Each row is a point on a tangle of strands that fork, close into loops and nearly touch. The rows are in no order.
Two points are linked if the straight distance between their rows is under 78.8. Some points are linked to none.
z_52: [  1 -24  12   9  27 -31   7  -9   4 -13  -5 -21  -1   1  -5   4 -28  -6
   9  11   9 -13 -13  31   4 -12   6  23  19   5  10   5  -5   5  -9  -5
  10 -31 -12 -27  36 -10 -14   4  17  56   5  -8 -17   3  21  18]
z_457: [-12  -7   7  -5 -15  12  17  10 -13  30 -12  16 -23  21 -11 -17  26 -22
   2   0 -17  16   5   2 -15   4   3 -20  -5  -8   0  11  25 -10 -12   7
  -8 -20  20   4  21  -8  14   8   9  13  -4   2 -15   6 -14   1]
z_113: [ 16  20  -9  12 -17  -3 -23  -2  24 -12   7   0  -2 -13  17   6   3   5
   1  -5   0   7   4 -12  20  -6 -24  -6   2 -11 -13  -2  -3  14  -2   0
 -18  22 -10   5 -10  20   1 -12 -18 -41  12  14  26   9  -6 -24]
z_353: [ -1   0  18   6   2  15  15 -13  -4  10 -38 -20  22   0  -6   9  17 -11
   5  15  -5 -13  -8 -13 -28  24   3   7  14  13  -5  10   6  -1  -2  -4
  20 -28   3  -9 -27   0  40   3   7  -9 -16 -33  -1  -4  -3  35]
z_403: [-14 -15   0  -1  14   8 -12   4   3   4  32 -29  20 -24  -3  21  16  40
 -19  14  10  -6   8 -22  -7 -12  16  17   8  -2 -22 -15 -26  -8   4 -13
  12  35 -10  -1  -3  -8  -1  -6  -7  16  -3   0   8  -4  -1 -13]
z_519: [ -2 -18  -1   9  -7   3   2  -7 -11  37  27   1   2  -9   9  10  -7  22
 -17   4  -4  24   2 -28   0 -31  17  -1   6   4  -7  18   5 -25 -19  10
   8   6  21  15   8  18   1  -9  27  29   6  26   9   4 -21 -16]
z_909: [-10  15 -21 -12   2 -11  -1   6  -5 -29  -1  -3  -3  20 -10  -3   3 -23
  17 -25  19   9   0  -3   7   5  -5  -9 -27  -1  10   6   1  13  14  -3
 -15   3  -1   5   2  -8 -14   4 -39 -37  -6   0  -3  -8  13 -10]
z_689: [ 11  -6 -14  22 -14 -13   3 -16   2   0 -19 -10  10   1  -6   1  25 -16
   4 -32  -7 -20   8 -29  -1  -5 -19   3 -17 -16   6  14   9   2  -2  -9
   7  -4   0 -25 -12  -1  12   0  -6 -12   6 -17   8  -8  -3 -11]
z_175: [ 13  -4  -7  13  -4 -14   5 -11   6 -37  -4  -9  -6   2   8   7 -31 -22
  12  24   9   3 -10  32  20  11  -1   5   2 -16 -10 -18  -7  14 -18 -25
 -12   6  -8   2 -10   6 -27  25 -24  10  -6 -10  -6   1  -6  14]
z_962: [ 16  -7 -34   3  -5 -30   2 -11   4  -3  -8 -14  13  19 -31  11   1 -31
  11 -33  -1 -10   8  -4  -1 -11  -2   2 -20 -15  -5  29  18 -17 -14 -19
   7 -15   2 -26  18 -10 -13  -9  -6  14  -8 -10 -12  12  16   7]
z_623: [ -7   3  -1 -18  18   6  -6   1   2  18  19 -29  18   2  -6   1  18  19
   0 -28   4 -13  16 -19 -18  -4  19 -10  -6  12 -14   0 -11  -3  13  -6
  19   7   2  -9   4 -18  -2 -27 -20  13 -21  -3  -6  14  24   6]
z_15: [  6  12   8 -28   7 -15   7   8  -1 -27  -5  12 -12  22   5 -15 -32 -11
  13 -19  22  13   2  30  -3  11 -10  -8  -9  12  22  -4  18   6  12   8
   3 -15  -1   3   9   2 -12  -3  -2 -25  -4  -7  -7  -5  29  -3]
z_196: [  4  -6   6   6 -21  11   3   3  -3  21  -3  22 -11  12   4  -8   9 -16
  -4  15 -18  12  -3   9  -8  -1   4 -19  -2 -11  -7   4  19 -12 -20  14
 -12  -4  10   2  11   5  12   4  25   8  10   8   1  -2 -28  -9]
z_957: [ 17   2 -27  23 -20 -19 -17 -16   9  -1 -11 -20  11   1  -5   6  14 -20
   6 -23  -1 -14   9 -23  12 -11 -19  -2 -13 -14 -10   9  13  -3  -6 -13
   0  18 -11 -21 -17   0  -2  -5 -11 -16  -8 -12  24  -1  -3 -20]
z_608: [ 31  -9  -5   6  -9 -14  -2  -7  13  -1   1  -9  12  10  14 -17 -25 -13
   3 -27   9   5  -4  28   8 -11  -2  -8  -7  -5 -10  17  23  17 -10  13
  -3 -10  -7 -10  11   8 -11 -29  20   0  21  13  18  18  18 -17]
z_303: [  8  -7 -19   2   7 -16 -10 -22  -5  -1 -15  10  23   3 -25  19  18 -10
 -10  20  -3 -38   2 -14 -10  18  10  31  22   6   7 -13 -29 -16 -32 -24
  24 -15  -3 -40  -3  -8 -18  24 -16  12   4 -30  -5 -18 -26   8]
z_340: [-10  27  -8 -13  -4   9   3  16  -1   9  -3  26 -18  11 -14 -17  12  -1
  17 -26   3   2  -7 -10   4   4  -3 -27 -26   5  29  15  18  -1  21  26
   6  -4   9  15  12   6  18 -21  -5 -31   8   2 -10   6  12 -14]
z_640: [-18  15 -14  -4 -10   4   2  10  -1  -6 -11  10 -12  14 -17  -8  23 -14
  15 -25   4  -2   0 -10   2   7 -13 -16 -28  -7  17  13  20  12  13   5
  -3  -2   3  14  -4   2   8  -9 -20 -32   6  -4  -4   4   1 -13]
z_199: [ -2  -2  10   5  -7  14   2  -4  -6   2 -39  -9  20   1 -10   6  25 -19
   2   3 -12 -26  -6 -22 -24  18  -9  10   3  -6   2   7  -7   1  -6 -18
  12 -15  -3 -16 -40   0  28  15  -8 -10 -13 -32  -4 -11  -5  30]
z_498: [ -6 -28   0   8  25 -31  -4 -24   7 -19  16 -25   2  -5  -4  11 -26   4
   6  10  13 -17  -6  37   9  -7   6  18   0   0   0 -20 -22  11  -4 -14
  16  -5 -14 -28  31 -11 -30   6  -3  51  -4  -8 -14   0  21  13]
z_680: [-20 -17   6   4   3   9  -2  -1   3   0  19   9 -14 -11  25   8  -2  34
 -13   7  -4   5  -2 -14  10 -28  -1   4  -3   9 -12 -10 -17 -10  13   0
  -8  18  16  24  15 -11  -7   8   9  11  16  26  -1  -5  -1 -15]
z_868: [-11 -16   1  11  13 -24   3 -20  12 -18  16 -12  -8   2  20   7 -34   6
   7   8  11  -2  -8  33  23  -6   2   6  -9  -2 -20 -29 -20  13   9 -13
   0   3  -9  -5  24 -23 -40   6 -15  20 -10   0  -9   1  20   2]
z_606: [ -3 -29   0   6   8 -26   6 -16   1   3  13 -18  11 -18   2  22   9  16
  -8  -2  -2 -13  19 -21   6 -16   9  19   0   1 -17 -15 -12  -5  -7   1
   7 -11   9 -22   7 -12 -11  -2  -4  25   7 -16  10  -1 -14 -22]
z_29: [ -6 -35 -13  13  14 -31  -4 -37  -5  -8  14 -15   5 -13  -9  23  -1   1
   8  25   6 -23 -10  12  11  -1   7  23   0  -7  -3 -30 -37  -1  -8 -20
   7  -6  -4 -33  26  -4 -27  25 -19  46   0 -12 -17 -14   5   4]
z_180: [ -5 -16   9   7  12  10   5  -1 -12  10  22   1  12 -28  19   1 -18  42
 -29  14   9  15 -21  10  -2 -21  13  12  18  18  12   8  -7  10   0  15
  17  16   9  19   5  13  26  -8  39  33  12  36  30   0   0   6]
z_919: [  1 -17  16   1  -7   8   6   6 -14  33  16  -4  17 -10  15  -3 -10  28
 -27  -4   9  14 -21  12  -2 -14  20   5  12  12   9  16  -5   3 -16  30
  10  -5  20   3  13  24  19 -21  54  26  16  32  20   8  -9  -4]
z_727: [  7 -22   7  14   1   6   7  -8   9 -28 -22   2   2 -23  28  10   0  21
   2  31  -3 -10  -1  28  19   8 -16  17  10  -2  -4 -20 -11  16   9  -3
 -21  -1  -7   4 -18  15  15  27   0  13  11   7  28  -3 -11  -3]
z_778: [ 16  12  -3 -18  -4   2 -18   8  -7 -31 -11  21  -7  21  -2  -5 -15 -31
  29   0   7  22   7  29  -6  23  -2  -3 -11 -12  20   3  14   8 -11  20
 -20  -1   5  13  -3  28   1   3   0 -30   2  -5  -5  -2  -4  -2]
z_443: [-11  15  12 -17   9   9  -2  13  -8  -6  13  21 -29  -9   8 -20 -24  36
   5  -1  10   7 -18 -12  -8  11  -3 -12  -3   9  40 -11  -6 -15  36  22
   8   4  -2  18  10   7  -3   1   6 -28  -4  -6 -16 -16  19  -7]
z_314: [ 19 -15 -10  14  -5 -23   2 -19  13   9   7 -18  -1   6   4  -1 -20 -13
  14 -12  -2   6   9   4  10 -23   4   0  -5 -13 -17   7  15   0 -13   1
  -2 -12  -1 -12  19  -4 -24 -11  11  10  15   3   3  18   5 -15]
z_788: [ 23  28  16  21 -10  15 -10   0   0  27   4  -4  28  -3  -8   1  -6   1
  -2  -5   4   0   0  -2  -8   2  -3  -5  21  -1  -1  16  14   6 -15  -2
   3  24 -20 -14 -42  15  28 -32  26  -2  -3   8  25  13 -25   1]
z_101: [  7 -10  19  11   8  21  -3   9  -2 -20  -6   1   9 -32  28  15   0  44
  -4  32   3   5 -11  19  15   7 -14  15  19  -3   5  -8 -10  15   8  -1
 -15  23  -9  10 -21  19  33  13   5  12  14  17  27   3 -10  -5]
z_477: [ 13 -11  19 -14  -3  -3  10   9   1  11  -7   8  -5  18  16 -25 -26   0
  -1 -17   8   4  -7  33  -1  -4   3 -12 -11   9   4  13  21   6   1  18
   6 -22  -5  -8  20   0  -8 -22  26  10  15  11   6  10  24 -12]
z_529: [ -2 -26  31  -6   1   4  10   7 -17  43   1  -1   4   3  10  -7  -8  13
 -24  -4   9   6  -4  13  -4  -6  22   2   5  17   5  22   5  -1  -7  32
  -1 -34  19  -2  26  11   5 -10  43  31   5  22   4   8  -7  -9]
z_508: [ 23   2 -27 -12   2 -24   6  -4   4 -15  -6 -17  26  16 -34  14   1 -27
   7 -28   9 -17   3   5 -14  -3   1  15  -7  -8  -1  24   1 -10 -17 -29
   9 -25  -2 -38  27  -2 -12  -9  -1  16  -3 -19 -25   4  28  18]
z_66: [  0  -7   4   4  -2  -8  -7 -12  13 -29  -9  22 -17 -20  32  -4 -18  22
   0  22   5  -5  -5  24  28  15 -12  16   3   8   1 -33 -35  30  15  10
 -27 -19  -6  12  -2  12 -14  28 -21 -21  17   0   7 -10   1  -3]
z_801: [  5  13  -3  18  -9   0  -1 -12  -1  23 -19   0  18  14 -24   2  14 -31
   3 -18  -7  -5  21 -18 -10  -7  -7  -8   3 -13  -7  12  15 -11 -20   0
  10  10 -20 -17 -29   0   4  -4   9   3 -11  -7   9  -2 -30  -1]
z_728: [ 15  -1 -15  18 -15 -25  -9 -25  17  24   8  -9 -11  10   2   8  -5  -7
   6  -9 -19  13  20  -9  21 -24  -2  -4 -14 -22 -21   1  19  -8 -15   3
 -14  -6   2   1  16  -5 -26 -11   3   0  19  16   2  17  -1 -17]
z_259: [ -3  14 -10  -8   1   8 -24  13  -6 -32   6 -16  -3  18 -15   2   3 -18
  20  -9  22  13  -6  -9   2  12  -2   0 -10   2  22   9  -7  16   9 -10
 -26  26  -7  12  -8   9  -9   5 -41 -42 -15  -1  12   0   7 -16]
z_405: [ -4  15 -12  10 -12  -7   0  -6  -4  23 -10   7  -1  29 -28   1  12 -41
   9  -8  -7   5  19  -8   5  -9 -17 -17  -2 -19 -13   8  18 -23 -22  -3
  -5  20 -24  -1 -18  -6 -17   7   3   5 -17   6   5   3 -25  -2]
z_186: [ -4   8 -37  -5  -6 -29 -15 -11  11   9   7 -19   5  17 -32  11  11 -32
   7  -8  -4  -2  12  -8  12  -9   4  -6 -27 -17 -15   7  14 -22 -15 -27
  -6  23 -16 -16   2 -12 -34   2 -29   2 -27  -1   5   4   7  -6]
z_579: [  3 -11   4  13  17  13   2  -1  -3 -11  26 -15  10 -27  18  12  -9  45
 -24  23   9  14  -6   5  -3 -21   7  16  27   8  -5   0  -9  10  -3   0
  11  32   2  17  -5   7  19  -1  26  36   6  25  27  -1  -6   1]
z_793: [  9   0  13 -19   4   4  12  16  -9 -30 -27   7  -2  -7  -1  -9   4 -22
  13  -7  15   5 -12  13  -5  28 -21   1  -9  12  14   3   7  14   9  -6
   0 -17   4  -5 -34  11  17  14  -8 -20   4 -10 -10  -9  13  13]
z_448: [ -2  18   1   5  -1  26  22  11   0  26  18 -18  11  -2 -18 -14  18  18
  -4 -11  -1 -13   0 -35 -15  -4  16  -4   4   8   1  23   2  -3  19  -8
  12   7   8   6   0 -13  25 -35 -12 -15 -10  -2  -7  22   5  25]
z_559: [ -8  -1   6 -11   1  12  20  17 -13  28  -1  10 -22  24 -14 -17  14  -8
  11 -17  -6  17  12  -2 -14  -4  13 -21  -9  -1  -6  18  18  -6  -4   2
   7 -12  22  12  21 -13   0  -5   2  13 -10  12 -20  13   5   3]
z_567: [ -6  -7  -4   6  21  12  -6  -1   3   1  35 -31  20 -21   5  22   0  40
 -23  22   5   9   7 -11 -11 -14  19  16  27   8 -16  -3 -14  -1  -7  -5
  24  34  -3   8  -6   0   8 -13  12  35  -7   9  22  -2  -6   1]
z_557: [ -9   4   9 -28  16   8  14  11   3   5   2 -20   2  13  -9  -7   8   5
   3 -18   3  -4  14  -2 -14   2  11 -17  -7  18 -11   3   0   2  11  -5
  21  -4   5   4   5 -25  -7 -14 -13  17 -30   0 -18   9  28  15]
z_485: [  2 -24  37  -1   6  -6  11   1 -16  28 -12  -8  11  -9  12  -4  -2   3
 -18   3   5  -8  -1  17 -14   3  17   6  13  18   2  11  11  12  -5  31
  -1 -47   8  -5  11   4  21  -1  37  27   7  10  17  -4  -6   0]
z_375: [  5  -1 -21  -2   1 -23   0 -19   0   6 -11   5  20  15 -32  11  18 -26
  -9  -3  -8 -26  14 -21 -11   7  -1  21  12  -9   7   3 -18 -25 -41 -19
  24 -15  -5 -39  -3 -14 -19  13 -13  11  -8 -27 -13 -12 -21  11]
z_523: [-10 -19   4  11   1 -13   7 -17   4 -23  -2   1 -14 -12  27   2 -16   5
   4  19   7 -15  -6  25  19  -1 -12   7  -3   8 -11 -31 -21  18  18  -6
 -14 -12  -3  -1   9 -15 -17  24  -8   2   7   2   0 -12  10  -1]
z_930: [  0   9  28  -7   5  27  22  -8  -2  19 -26 -17  10  -9 -11  -6  18   2
   3   7   7 -11  -8  -8 -25  20  -1   7  13  25  -2   3   3   4  13   4
  16 -27   2  10 -17 -15  39  -9   1  -8  -8 -21  -3   4  13  33]
z_752: [  2  -8  23  -4  24  18   7  13 -11 -13 -29 -17  10 -24   5   8   9   8
  -1  21   7  -8 -18  12  -5  31  -9  17  11  15   3  -8 -11  19  24  -8
   7  -9 -14   0 -41 -11  26  17 -11  -2  -4 -15   6  -4  22  21]
z_813: [ 15  20  -8  -4  12  13 -25  18 -11 -30  25  -2 -13  -2   2 -13 -22  -2
  18  -1  11  24 -12   4  -2  16   3  -6  14  -1  25   2   6   3   3   5
 -12  41   1  17  -1  29  -4  -8   2 -19  -7   8   5   5  -9  -6]
z_633: [-20  13  -1   6  -4  41  12  30  -7  10  12  -9  -3   4 -26  -9  15   6
  -8  21 -13  -9  -2 -26 -14   5  16  -5  15 -12   4   7  -6 -13  17 -20
   7  25   2  14 -13  -6  14   0 -19 -13 -21  -8 -18   6 -23  32]
z_971: [ -9  12 -24  -3  -3   6  -8  13  -5  11  16  22 -28  21  -8  -6  11 -18
   8  -2 -18  23   2 -12  -1  -2   5 -21  -7 -15  -1   5  23 -10  -7   5
  -5  14  14  26  17  -4 -17  -2  -6 -10   4  16 -13   4 -15 -11]
z_288: [  9   4   1 -12  -7   0  -1   6  -2 -33 -25  25  -3   5   1 -10  -2 -29
  17  -1   3  10  -3  20  -2  21 -13  -6 -13  -3  16   2  13  13   0  11
 -12 -15   3  -2 -18  24  10  11  -7 -27  12 -12  -4  -8   1   3]
z_700: [-13  -3   4 -32   8   2  23  10  -4 -10 -16 -12  -5   3 -14  -5  12 -13
   3  -4   8   0   1   4 -13  14  -2  -8 -12  15  -6  -8  -6  -1  13 -13
  13 -17   2   3  -4 -25  -5  18 -22  12 -24 -12 -19 -12  20  26]
z_636: [  3   4 -18  -5   2 -27   1 -19   8  17  16 -23   0  17 -25   7  -1 -24
   5  16  -5   3  21  -4   8 -12   5  -2  -6 -23 -21  -9   3 -29 -35 -14
  -1  25 -22 -21   1 -14 -38  18 -14  26 -25  -6  -4   7  -9  -3]
z_652: [-23   4  11  -7  -1  19  -8  21  -7  -8   5  33 -25 -27   7 -15  -3  23
 -10   6  -1   0 -20 -16   7  -1  -2  -7   0   2  28 -13 -12 -25  26  26
  -5   4   5  22  11  10  18   2   8 -37  23  -5 -13  -9   3  -7]
z_672: [  2   0  -5 -10   9 -23   6  -1   5 -42  12  -3  -4  14  15  -7 -34 -12
   9 -18  24   0  -5  33  14   6  -7   1  -8  11   4 -10  -1  18   9  -7
   1  -2  -7  -8  10  -5 -26   3 -18 -15  -8  -9  -6  -5  24  -2]
z_62: [ -2  20  12 -30  10   5   2  12 -10 -13   4  16 -21  12   1 -19 -17   5
  15 -10  16  16  -5  11  -8  15  -3 -12  -1  11  28 -13  11   0  24  23
   3  -5   1  16   7   9  -4   1   5 -22   0  -6 -13 -10  19 -12]
z_732: [  1   6 -34  -5  -7 -19   6   1   3 -14  -4 -14   5  20 -27   9  10 -34
  11 -26   0   4   6   1  -2  -6  -5 -13 -23  -9  -5  22  29  -6  -4 -17
  -3   0  -2  -6   3 -13 -19  -6 -18   0 -19  -2  -1  12  13   2]
z_80: [-21   1  -9   1  -9  12 -19  14   7 -11  11  29 -20 -22  13  -6   6  18
  -9   7 -14   9  -9 -25   7 -10  -1   0   1 -15  13 -13 -19  -9   6  12
 -12  22   9  31  10  13  -1   6  -1 -35  27  10  -7  -8 -16  -4]
z_417: [  2  -4  24 -18  -5   3   8   8  -3  15  -9  25 -18   5  23 -17 -16  10
 -10  -5  -2   1 -10  22   5  -4   0 -16 -12  14   7  -3  16  -7  10  22
   3 -22  10   3  19  -5   0 -14  24   0   8   6  -1  -6  24 -22]
z_936: [ -5  15  25  -8  -2  23  24  -4   1  36  -7 -23  12  -2  -8 -10  18  14
   6 -14   3 -16   3 -27 -23   5   8  -3   3  26  -2  12  -1  -1  19  10
  21 -19   9   8  -2 -19  31 -26  -7 -10  -9 -15  -5   8  19  29]
z_946: [  6   6 -11   8   3 -11  -4 -18  -4  13 -24   2  24  15 -31   4  17 -34
   0 -16  -9 -13  22 -22 -13  -4  -5   9  15  -9   1  11  -3 -22 -35  -5
  18  -2 -12 -28 -23 -10  -8   7   1   5 -18 -17  -2 -11 -31   9]
z_943: [-13   8   7  -9  -7 -14 -14   5  19  -7   6  40 -24 -13  37  -2 -15  32
 -16   6 -12  -7   0  10  13  -7  -3   4  -3  15   5 -26 -17   8  21  21
 -19 -11   3  13  17  -6  -7   4   9 -14  16   8  -6 -15  11 -19]
z_592: [ -7   8 -17  -2   1  13   2  17  -8  22  20   2 -21  26 -20   2  13 -11
   6  -5 -11  22  10 -13  -5  -6  14 -25  -5 -14  -8  19  26 -15  -9  -5
   5  16  16  15  19 -13 -12  -8  -4  14 -18  16 -15  13  -6  -2]
z_395: [ 17   3   1  12 -21   3  -1 -10  12  -1   1   8   1 -11  23   5   3  11
  -2   4  -8   4   0   0   6 -12 -13  -3  -1  -6 -15  -9   6   6 -11   8
 -10   8  -1   8  -2  19  11  -7  12 -11  26  12  18   2  -6 -24]
z_887: [-16   7  12   8  -6  42  13  21 -11  20  -8  -1   0   8 -14  -9  20   3
  -3  26 -14  -3  -1  -9 -22  17  14  -3  19   5   3   2   3  -6  14 -10
   6  -8   7  17 -19  -1  36  13   1  -8 -13  -9 -14   4 -21  32]
z_407: [-18  -4   4  -2  -3   0  -6   4  14  -7  16  22 -12 -11  36   2 -12  40
 -14  -3  -3  -2  -1  -7  13 -12  -9  -2  -7   8  -5 -19 -20   5  23   2
  -8   9   6  16  15 -14 -12   2  -3 -17  20  20  -3 -12  12 -24]
z_993: [-18 -18   5  -9  20   4  -8   0   2  22  32 -25  18 -11  -7  12  22  39
 -12 -16   0  -7  17 -37  -6 -15  21   7  -6   2 -22  -6 -26 -15  14  -4
  16  17   4  -8   7 -12  -2 -17 -18  16  -3  -1  -6   8   3 -12]
z_392: [-32 -14  10 -12  17  16   2  17 -16   1   7  22 -32 -19  16   3  -1  29
 -14  27   1  -6  -8   8  12  -8   5  -3  15  19  16 -20  -4 -23  42   6
  -4   0   2  25  13 -13  11  28  16  16  -4  27  -1 -17   8  -2]
z_351: [-11   5   9   8 -11  15   4   8 -10  -5 -41  14  17   9 -11  -1  12 -30
  10  -6  -9 -14   0  -7  -6  15 -19  -4   3 -15   5   9  -1  -7 -10 -19
  -6   5 -10  -8 -57   8  12  19 -13  -4  -5 -17  -6  -9 -24  18]
z_367: [ -6  17 -25  -6  -2  -2 -22  14   2   9  14  45 -28   0   0  -5  -3  -2
  -4 -16 -26  18   2  -7   8  -7  11 -13 -11  -8  13  -3   5  -8   1  28
 -14   2  21  29  26   2 -15 -17   5 -23  19  11 -17   0  -1 -13]
z_241: [-18 -10  18 -15   5  -1  -8   2   0   7  -1  35 -31 -16  33   7 -11  36
 -25  21  -7 -15  -8   8  15  -9   1  -2   2  19  11 -15   2 -15  28  21
 -15 -14   6  20  16  -8  11  17  21   7   7  22   4 -20  15 -15]
z_975: [-10 -40  -7   8   8 -33  -1 -29   1   0  12 -15   5 -21   3  21   4  15
  -1   8  -5 -18   8 -11  21 -14   7  25 -11  -5 -18 -32 -31  -7   5  -3
   0  -1   6 -24  18 -10 -21   8 -16  29   4 -12  -3  -6  -6 -15]
z_195: [  3   6  15 -16  14  17   5  19  -9 -26 -16 -15   8  -6  -2  -5   6  -9
   5  10   9   4  -8  12 -12  31  -4   3   7   9   4   1   2  22   5 -16
   8   2  -4   1 -43   0  17   7 -11  -7 -10 -16  -5   0   9  22]
z_177: [ -2  13  -2  -9 -16  -7 -16   6  13   3   7  45 -13 -11  25  -8 -11  11
 -23  -5 -23   7   4   8  17 -14   8  -6  -7   5   4 -16  -9   1  -3  30
 -16 -13  15  22  22  -3  -4 -11  19 -11  23  11 -11  -4   9 -19]
z_814: [ -3  33 -14   9 -13  -5 -15  -6   6  19  -2  10 -14  22 -16   2   3 -27
   3   6 -19   8  17 -15  21 -12 -19 -17  -4 -18 -15   2  16 -14 -11  -3
  -9  29 -19  16  -6  10 -16   3  -3  -9   2  17  15  -1 -27 -12]
z_950: [ -9  20   4  -9   7  29  20  30  -7  -2  23  -6  -3 -10 -22 -21   4  20
   0   4   8  -5  -9 -27 -14   4  11  -9   8   9  13  11  -2  -1  29  -9
  12  18   7  17  -1 -10  18 -17 -17 -19 -10   0 -11  15  -4  30]
z_123: [ -5  11 -20  -9 -11   3 -28  11  10 -15  12  30 -18 -19  14  -6  -3  20
 -10   6 -14  16   5  -4  11   0   3   9   5 -11   8 -27 -30   8   3  21
 -27   9   6  32  13  15 -17  17  -9 -27  23   7 -14 -14 -13  -8]
z_535: [ 20  17  33  20  -4  27   0   0  -6  23  -4   6  35  -2   4  -1 -11   9
   2   6  -3  -5 -12   9 -12  25   1   2  24  -3   0  14  13  14 -14   0
   1  12  -8 -15 -46  19  45 -26  29  -6   2  -3  23  13 -27  17]
z_386: [  2   3  10  16   0  18   5   2  -9  35   9 -13  19   5  -6   4   2   8
 -12   6  -4  14  10 -10 -27  -2  25  -4  19  -1  -7  15  10   1 -13   8
  16  -4   6  -4 -11   6  14 -20  26  12  -9   1   4   3 -28   0]
z_207: [ 11   6 -17  -5   1 -24  -2  -4   4 -39   8  -5  10   9   8  -3 -16 -22
   9 -31  22  -2  -6  14  13   6 -20  -4 -15  13   2   7  -1  20  13 -12
  -3   1  -6 -10   4  -3 -13  -3 -32 -28 -11  -3   7   2  31  -4]
z_852: [  9   1   3   7 -23  14 -10   1   7  11  -1  30  -3 -13  19   2   0   0
 -19   8 -18  12 -11   8   6 -13   2 -20  -4  -5  -9   1   4  -6 -18  19
  -9   7  16  12  10  25  25 -13  34  -3  26   8  12  -2 -17 -12]
z_126: [ 10 -17  -9 -17  18 -23   8  -9   6  -5  -7 -15  22  10 -23   4   1 -18
   2  -5   2 -10  11   1 -27   5  12  15   5   0  -3  15  -1 -11 -20 -17
  21 -31   5 -26  19 -10 -20   0   2  25 -14 -21 -22   9  19  27]
z_165: [-25 -17   9  -5  15  19   6  13 -12   0  12  -1 -14 -16  14   5   4  33
 -11  21   1   0   1  -4   3 -12   6   6   5  14  -6 -15 -14  -5  30   0
  -1   5   5  12  11 -20   2  18   8  28  -3  19  -2 -11   6  -5]
z_356: [  9   9  28  24  -1  23   4   1  -9  28  -9 -12  30   7   4   0  -2  10
 -12  15  -1   4 -11  10 -28  23  20   5  20   8  -3  17   9  15 -14  10
  10 -13   4 -10 -20  11  36 -22  37   0   0  -4  18   7 -20  20]
z_912: [  4  -6  -6   6 -20  -8   5  -6   3 -21 -27  18 -14   2  15  -4   3 -28
   8   9 -11  -2  -8   8   8  12 -17   0 -10  -9   1 -11   3  10  -6  -2
 -21 -13   2  -3 -10  14  -3  24 -11 -16  17  -9  -4  -6  -9   1]
z_578: [ 12  18  -2  -6  12  19 -31  12 -12 -32  18 -10  -6   9  -2  -4 -12  -4
  28  -9  25  24  -9   3   0  19  -6   8   5   5  35   7  -8  16   5  -3
 -31  34  -9   7  -1  19  -4  -3 -23 -40 -19   5  11   8  10 -12]
z_149: [  0  -6  26   9  22  26   2  19 -13 -12  -7  -7   6 -34  18   6  12  28
  -2  27   7  -2 -14  15   8  18  -9  16  22   9   6  -8  -8  22  20  -5
  -2   9 -12   3 -30  -4  30  10   2   4   8   1  14   1   8  13]
z_653: [ -2  11  16  -5  -9  18  13  14  -1  17  -7  24  -9  -7   6 -20  12   6
  -4 -16   4  -7 -12  -2   1  -4  -3 -20 -17   7  14   3  13   1  13  23
   2 -14  12   1   5   6  29 -18  17 -16  12   3  -5   2  12 -11]
z_896: [ 18  21 -15  22 -24 -19 -22 -15  20 -12 -17  -2   5  -5   5   6   0 -17
   9 -11  -3  -6   4 -12  24   0 -35  -2  -1 -13 -11   9   0   8  -2 -12
 -16  21 -22 -10 -29  23  -9  -1 -30 -35  -6   0  35   2  -7 -18]
z_431: [  9 -22   4  -4  19 -26  16  -8   1  -5  -8 -18   8   3 -15   3 -12 -15
   2   1   6 -13  -3  11  -8  -5  10  20  13   7   3  16   2   1 -14  -3
  14 -43   1 -29  28  -9 -17   0  18  41  -1 -20 -18   3   9  15]
z_454: [  9  27   1  21 -13  16  -7   6   0  21  -2  -5  14  11 -16   1  10 -15
   0  -9  -2  -2   8 -12 -13  -3  -6 -11   6  -6   1  18  19   1  -7  -9
   6  19 -17  -8 -32   5  20 -18   7  -4 -16   1  15  10 -23  -8]
z_695: [  9  -3 -10   2  -6  -9  10 -13   8  -6   7 -15  -7  16  -3   9 -13 -19
   4  26  -4   9   5  17   9  -3   1  -4   1 -18 -23 -18   1  -5 -23 -17
 -11  21 -15  -3  -3  -9 -33  21 -12  22 -14  -5  -7   1 -17   1]
z_163: [ 12  -7  -7  11 -11 -12  14  -7   1 -33 -14   0   0   6   9   1  -8 -29
   7   3   4  -5 -10  10   8   3 -11   5 -13  -7  -9  -5   3  11  -8 -20
  -7 -13  -1 -15  -5   0 -11  25  -8   1   7 -12  -8  -2   8  10]
z_245: [  5  22 -21  14 -21 -28 -18 -26  16  31   4  -3  -9  13  -1   4   7  -4
   1   1 -30  11  28 -22  28 -24 -17  -4 -10 -27 -22   2  15 -14 -15  -3
  -9  14 -11  11   5   4 -24  -5   3 -11  14  16  15  -3 -16 -19]
z_208: [  1   5 -11   2 -13   0  -9  -4  20 -16   5  16 -16 -11  24   0  -7  18
  -3  20  -6  14   3   7  22   1  -8   9   1  -8 -11 -30 -27  15   1   5
 -27   4   3  27   6  12 -20  23 -15 -19  20   8  -1  -3 -15 -12]
z_209: [  3  -9 -10 -18   7  -8   9  -6  -1 -12 -14 -21  18   5 -16   4  20 -18
   1  -6   0 -11   7  -3 -34  12   6   5  -8   5 -10   3  -9  -4 -10 -16
  20 -22   5 -14   1  -8  -6   7  -7  14 -23 -21 -18  -4  23  31]

How many points has the smallest loop of links through each point below? Write 0 if it is on no loop.
z_680: 6
z_367: 0
z_633: 0
z_195: 0

A fork is a point with three links, a tip a point with one. Leave the first point through the second and follow the links. Name the first fork or tip that comes.
z_196, z_457: z_943
z_180, z_579: z_126
z_728, z_314: z_909
z_608, z_314: z_801
z_62, z_443: z_498

Name the points in between on the shortest way along the links from the first point to the second, in order.
z_196, z_680: z_457 z_559 z_592 z_971 z_367 z_177 z_943 z_407
z_529, z_700: z_919 z_180 z_579 z_567 z_403 z_993 z_623 z_557
z_314, z_813: z_608 z_477 z_417 z_653 z_340 z_640 z_909 z_259 z_578
z_375, z_640: z_946 z_801 z_405 z_814 z_245 z_728 z_314 z_608 z_477 z_417 z_653 z_340
z_636, z_52: z_186 z_732 z_962 z_508 z_126 z_431
z_259, z_126: z_909 z_207 z_672 z_15 z_62 z_443 z_652 z_80 z_123 z_208 z_66 z_523 z_868 z_498 z_52 z_431
